Points on a hilly landscape, in no order, each with its height.
From any point a ball rolls to the lowest of the 2 points nearest to it. It stops when none of these is lower. Distance is the straight distance between rows; heights are no part of it.
J_824: [ -6 -15  15   7  12   5   9 -17 -26 -13  12 -14 -10  13  -5   3 -15   9
  -2   8   2]  h=75.5
J_498: [ -3  -2  12  19  13  10 -11 -21   1  13 -12   4   3   9  14  -5  -9  17
  22 -31   1]  h=56.3
J_578: [ -4  -3  20  -5  12   9  11  13   1  16   2   5 -20   7  -2   7 -28  11
   7   9  17]  h=66.7
J_197: [-14  -8 -22  -8  24 -14   9  -9 -21   0  12 -27   1  10 -13 -19  -8  11
   5  15 -30]  h=53.6
J_32: [ 14  11 -17  -7  19  10  -1  -5   4  -5 -18   6  32 -12  19 -17   0   3
  16 -14  21]  h=77.3
J_329: [-13   3   1  12  -9 -17 -32  -1  16   1  15  24  15 -10  25   4  12  -3
   5 -16  19]  h=78.7
J_92: [-16 -19  20  13   5   6 -16 -16   2  14  -1   6   2   1  25  -3 -16  12
  19 -11  11]  h=60.9
J_555: [-11  -8   3  -3  -7 -14   5  -9 -12  -9   3   3  21  -5   3  13   9   2
  -9  21  -1]  h=36.1
J_41: [  8  11   9  -4  16   3  21   3  -7 -15   0   1   7  -9  -3   1  -2   8
  -4  -1  11]  h=16.1
J_672: [ -1   8 -20   9   8  -1   8   0  -3 -24  -2  11  32 -29   6  -7  -1   5
  -9   9  23]  h=24.2
J_96: [-11 -17  24   9  13 -14  -3 -26 -23 -11  21  -6   7  11   1  15  -1   4
   0   5   7]  h=79.4
J_342: [  2 -10  -2 -14  13   0  -5  10   3   6  32 -10 -18  -7  15 -18 -11  -3
  -4   6   8]  h=62.8
J_46: [  0  -1   8   9 -17  14   5   3  12  -3  -5   5 -16   3  -5   3   8   8
  -5  -7  -8]  h=31.6
J_233: [ 13   5  -9   1  39 -14  -4 -17  -9   0  20 -12  11   0   7 -17   2   4
   5  -9  -6]  h=54.3
J_416: [ -8 -15 -14   5  -7 -27 -13 -23 -16 -24  15  -1  37  -4   5   7  15  -8
 -12  22  -8]  h=41.5
J_805: [  3 -10  -5 -17 -20  13   1  -6  11  17 -24   1   3   1   8  -6   6   0
  11  19 -20]  h=9.5
J_462: [-26   8   9  20 -18 -10   2  20   6  -6   7   9 -16 -17  -5  23  11   3
 -16 -11  21]  h=73.7
J_582: [-11 -10 -12 -13  12  -9  -4   7 -11  15  20 -24 -23  17 -10 -14 -14  -1
  -1  23 -20]  h=50.0
J_472: [  1 -11   3 -18  -1 -12 -18   8  -9  11  24 -15 -30  30 -10  -4  -8 -17
  -7  15 -15]  h=45.9
J_726: [ 26  15  -7 -10  -2  16  -4  14  14   3   4  -5 -25  17  -9 -10   7 -15
  -2   5 -26]  h=22.7
J_958: [ 28  12 -20  -4  20  18   4  -6  -5  -1 -14 -17  -3  28 -18 -16   0  -3
   9 -18 -16]  h=49.0
J_778: [  3   0   8  -7   2 -13  13  12 -13 -14  23  -7 -21   5  -8   7  -6  -7
 -13  18  -3]  h=38.0
J_201: [-26 -12  -1   4 -36 -24 -10   0  -4 -21  12  21   5  -6  -5  20  17  -3
 -19  -1  11]  h=43.7
J_156: [ -9 -15  -3  -8   2  11  14 -26 -26  -3 -15 -20   8   8  -1  -8 -17  13
   6  16  -6]  h=71.0
J_238: [-10  -6  -4  24 -21  24  -2   2  17   3 -22   7 -22  -8  -8   2   1  11
   4 -21  -1]  h=34.9
J_640: [ -7   1  16 -11  12 -13  23  -3 -21   0  -8  -8  12   5 -10  10  -1   6
  -7  22   0]  h=27.6
J_119: [ 20   8  16  -2  28   9  -4 -10   7  14  -3   3   6  10  11  -9  -2   7
  19 -29   8]  h=51.2
J_530: [-12 -14  13  -6 -33  14 -18  -5  13  20 -18  -1 -12  25  -2  -1   0  -2
   5  12 -18]  h=20.6
J_313: [ 28  -8 -26   3  -7  20 -13 -16  13   5  -5  -1   6  -5   2 -18   6  -9
   6  -2 -23]  h=34.0
J_565: [  6  11  -7  21  16  12  -4  -9   9 -12  -9  17  22 -16  11  -9   2  12
   7 -27  19]  h=77.8
J_699: [ 13  11  26 -23  25 -13   7   7  -9  29   7  -5  -5  23  -8   7  -8  -4
   4  20  -6]  h=37.6
J_23: [ -1 -16 -16  -2 -30   2  17 -14 -12 -14 -25  -5  25  -9 -14   5  11  -5
  -8  28 -23]  h=28.0
J_788: [ 26  22  10   5  23   7  12  11 -10 -18  11  -7 -24  17 -16  -2  -1  -3
 -10 -14  -7]  h=32.2
J_364: [-14   8  23   1  11   5  14  14   6  32 -20   7 -17  11 -18  21 -18  12
  13  -4  11]  h=68.6
J_467: [ -3   7 -29 -15  27  -3  31  13 -21 -23  -5 -26  -1   5 -15 -11 -16   0
   2  -8  -2]  h=41.8
J_946: [-10 -18  10  -2  10   3  -6 -25 -15   5  -2  -5  17  -1  21  -8 -14  12
  18   9   4]  h=65.8
J_852: [-13  16  23   9   0  -6   3  -2  10  31 -23   7  -4   0   3  18   8   7
  15 -18   4]  h=70.6
J_831: [-17  -2   2   2 -21  -2   0  24   6 -16  21  14 -11 -21   8   8  -3   2
 -16   1  31]  h=74.3
J_814: [ 12  13  -4 -25   3   7  10  11  17  16  -2  -1  -1 -13  12 -12   2  -1
   0  17   2]  h=76.2
J_275: [ 14  -6 -22  -8  -4  24   9 -20 -10  -3 -33 -15   7  17  -9 -14  -1  -3
  11  -2 -20]  h=54.2
J_928: [  5  12 -23  25 -19  -7  -2   1   8 -23   1  20  41 -26   1   8  10  -3
 -17  14  11]  h=25.5
J_283: [  7 -11 -19 -13 -26   3   8   0   3   3  -8  -7   4  -9  -4  -4  10  -8
  -6  27 -25]  h=19.9
J_939: [ -1 -11  -1  -6 -27  -1 -11   4  21  -2   7  10  -6 -10   8  -2  12  -2
  -1  -3   3]  h=25.7
J_833: [ -1   0  -1   6 -12  20   6 -20  -6  -3 -42  -5   9  24 -12  -2   4  10
  16 -17 -19]  h=58.2
J_355: [-22  18  22  14   6 -17   2  16  11  32 -13   7 -12 -16   7  34   2  -1
   3 -13  19]  h=71.9
J_574: [  4   6  -5   2  17  11  15   5   2 -14   6   1   5 -25  12 -12  -9  10
  -4   2  28]  h=21.5
J_440: [ 14  -6 -23  27   5 -14  -9 -22 -11 -20   2   5  40 -15   0  -4  14  -8
  -9  12 -13]  h=45.6
J_536: [ 14  15 -11 -19   9  12  12   9  19  16 -16   7  17 -14  16 -16   1   7
  16  -7  14]  h=76.8
J_487: [ -2  -3  18  23  -7  13   3  -8  -2 -17  -1  -2 -14  16 -17  12   5  10
  -8 -14  -6]  h=36.9
J_417: [ 10   0  19 -26   8 -25 -12  -1   4  27  19  -1   5  17  10   8  10 -14
   3  15  -8]  h=25.0
J_911: [ 12  13 -14   3  30  -4  12  12 -13 -22  18 -16 -16  -4 -11 -12  -9   0
  -4  -7  -7]  h=37.1
J_143: [  9   4   7  -2  16  22  10  -6 -19  -9 -18 -11 -11  35 -19  -2  -8   2
   2 -18   3]  h=44.0
J_288: [ 17  -6 -11  23  -5   9  11  -6 -16 -38  -8  -1  11  -4 -22   2  12  -4
 -23  -4 -17]  h=37.4
J_775: [  8 -12 -22   3  -3   6  25   4 -21 -29 -22  -9  20 -13 -21  -4   0  -5
 -17  10 -16]  h=33.9
J_828: [-38  -1  -4  17 -21  -3  -6  -4   9  25 -18   1  -5 -29  22  13   0   6
  13  -9  13]  h=23.5
J_603: [ -4  -5  20  14   4  25   2  -6  -7   5 -12  -6 -25  29 -16   5 -17  14
   5 -13   1]  h=38.1
J_284: [  3  -8  17 -22  10   2  -7  19   8  15  28  -1 -25   3  10   2 -26  -1
   0  10  20]  h=64.7
J_64: [  7   1   2 -10  -7  -6  -4  14  -5 -12  29  -6 -40  18 -11   2  -5 -17
 -17   7 -11]  h=42.1
J_773: [-21 -11  10   7 -22 -22 -40  -1  12   9   6  18  -6   0   9  10  10  -5
  -2 -35  14]  h=79.5
J_80: [  7  15  16  -9  -3   2   4  34  17  -9  22  13 -19 -13   8   0   1  -4
  -9   1  20]  h=74.9
J_218: [-23   3 -20  31 -33  -7  -6  -5   7 -17 -15  21  37 -28   1  11   8   5
  -8  10   6]  h=24.3
J_923: [ 21  26   9 -21  28  -6  11   6  -6  26 -12  -8   1  25 -15  -1   1  -2
   8   1  -6]  h=43.3
J_279: [ -9 -17  -3  23 -29  -4   2  -6  -7 -32   1   7  10  -6 -14  15  16  -4
 -21   4  -7]  h=40.7
J_315: [-30  -3 -10  24 -28  -2  -9  -8   7  -7 -18  12  14 -24  11   9   9   5
  10   0   4]  h=21.4
J_236: [ -5 -18  17   1  -8  18 -19 -10  -1   5   1  -9 -23  30  -5  -5  -9   0
   2   3  -7]  h=29.6
J_94: [ 21  26  13  -5   5  16   5  17   2   1  -6  -3 -29  23 -20  -4  -6  -6
  -6   1 -11]  h=27.4
J_271: [  2 -10  -5 -30 -16 -23 -27   5  11   0  19  14   5  -6  21  -6   9 -16
 -10  -1   9]  h=19.2
J_429: [-21  -3  19  -5 -17 -22 -28  19  16  25   3  11 -20  -1   0  25   0 -15
  -5 -32  15]  h=80.5
J_913: [ -4   0 -28 -18  14   2  22  -2 -13  -4  -6 -20   8  -7  -9 -20  -8   1
  -1   8  -9]  h=46.3
J_166: [ -5  -6 -33 -12 -10 -17  14   6 -11 -11  12 -10   7 -18 -10  -4   5  -9
 -11  31 -23]  h=27.9
J_581: [-31  -9  -3  14 -30  15  -8   2  18  20 -22  -3 -22 -13  10   5  -4   4
  11  -5   1]  h=29.3
J_764: [ 19  21  11 -17  23   6  14   0   0  13 -22  -5  12  26   0   1   2   3
  21 -23   9]  h=47.1
J_872: [-19  15  24  10   1  -7  17  18   1   4   3  12 -13  -8  -6  25  -1   9
  -3  -3  26]  h=72.9
J_817: [ 16  21  16 -18   3  -3   3  29  19  14  15   6 -15  -1   2  -2   3  -9
  -3   9   4]  h=75.4
J_595: [ -4   0  31 -16  -7 -17 -21  22  20  29   9  14  -8   6   4  17  -2 -10
   3 -11  11]  h=81.3
J_25: [ -4   5  -9  22   0  10 -17   2  24  -3   2  18   7 -23  23  -9   2   8
   7 -20  20]  h=78.2
J_88: [ 33   8 -26  -4  -4  24  -1   7  16   8  -2  -2 -14  -5  -6 -18   2 -11
   3  -2 -24]  h=27.8
J_328: [-10  -2 -11 -14  -2 -12  20  12 -11 -17  22 -13  -8 -14  -5  -1  -3  -5
 -14  30  -2]  h=33.1
J_72: [  8 -11   6   1  14  -1 -12  -9   0  -2  28  -5  -8   6  10  -8   1  -3
  -3  -9   1]  h=59.8
J_499: [ 30  -1 -23  20 -13  13  -5 -12  12  -4 -20  17  27 -11  -1  -9  15  -7
   8 -16 -17]  h=39.8
J_60: [  1  -5  14 -19  -5 -28 -17  -2   3  10  16  11  21   1  21   2  12  -9
   4  10   5]  h=8.4
J_659: [ 15   9 -12  12  27 -19 -19 -20  -4  -9  14   4  39 -12  14  -7  14  -7
   1  -3  -1]  h=48.9

For each start below, name the point where the ball stops.
J_565 -> J_41
J_831 -> J_41
J_364 -> J_41
J_197 -> J_726
J_659 -> J_41
J_498 -> J_60
J_279 -> J_805
J_64 -> J_805

Call two points neighbours if one is among the 2 nearest of the other. Go from one point of each pair to the other, from neighbour to neighbour, staying as low as possible. Name the highest point that can't be avoided.
J_60 and J_315 -> J_238
J_41 and J_315 -> J_928
J_46 and J_805 -> J_603
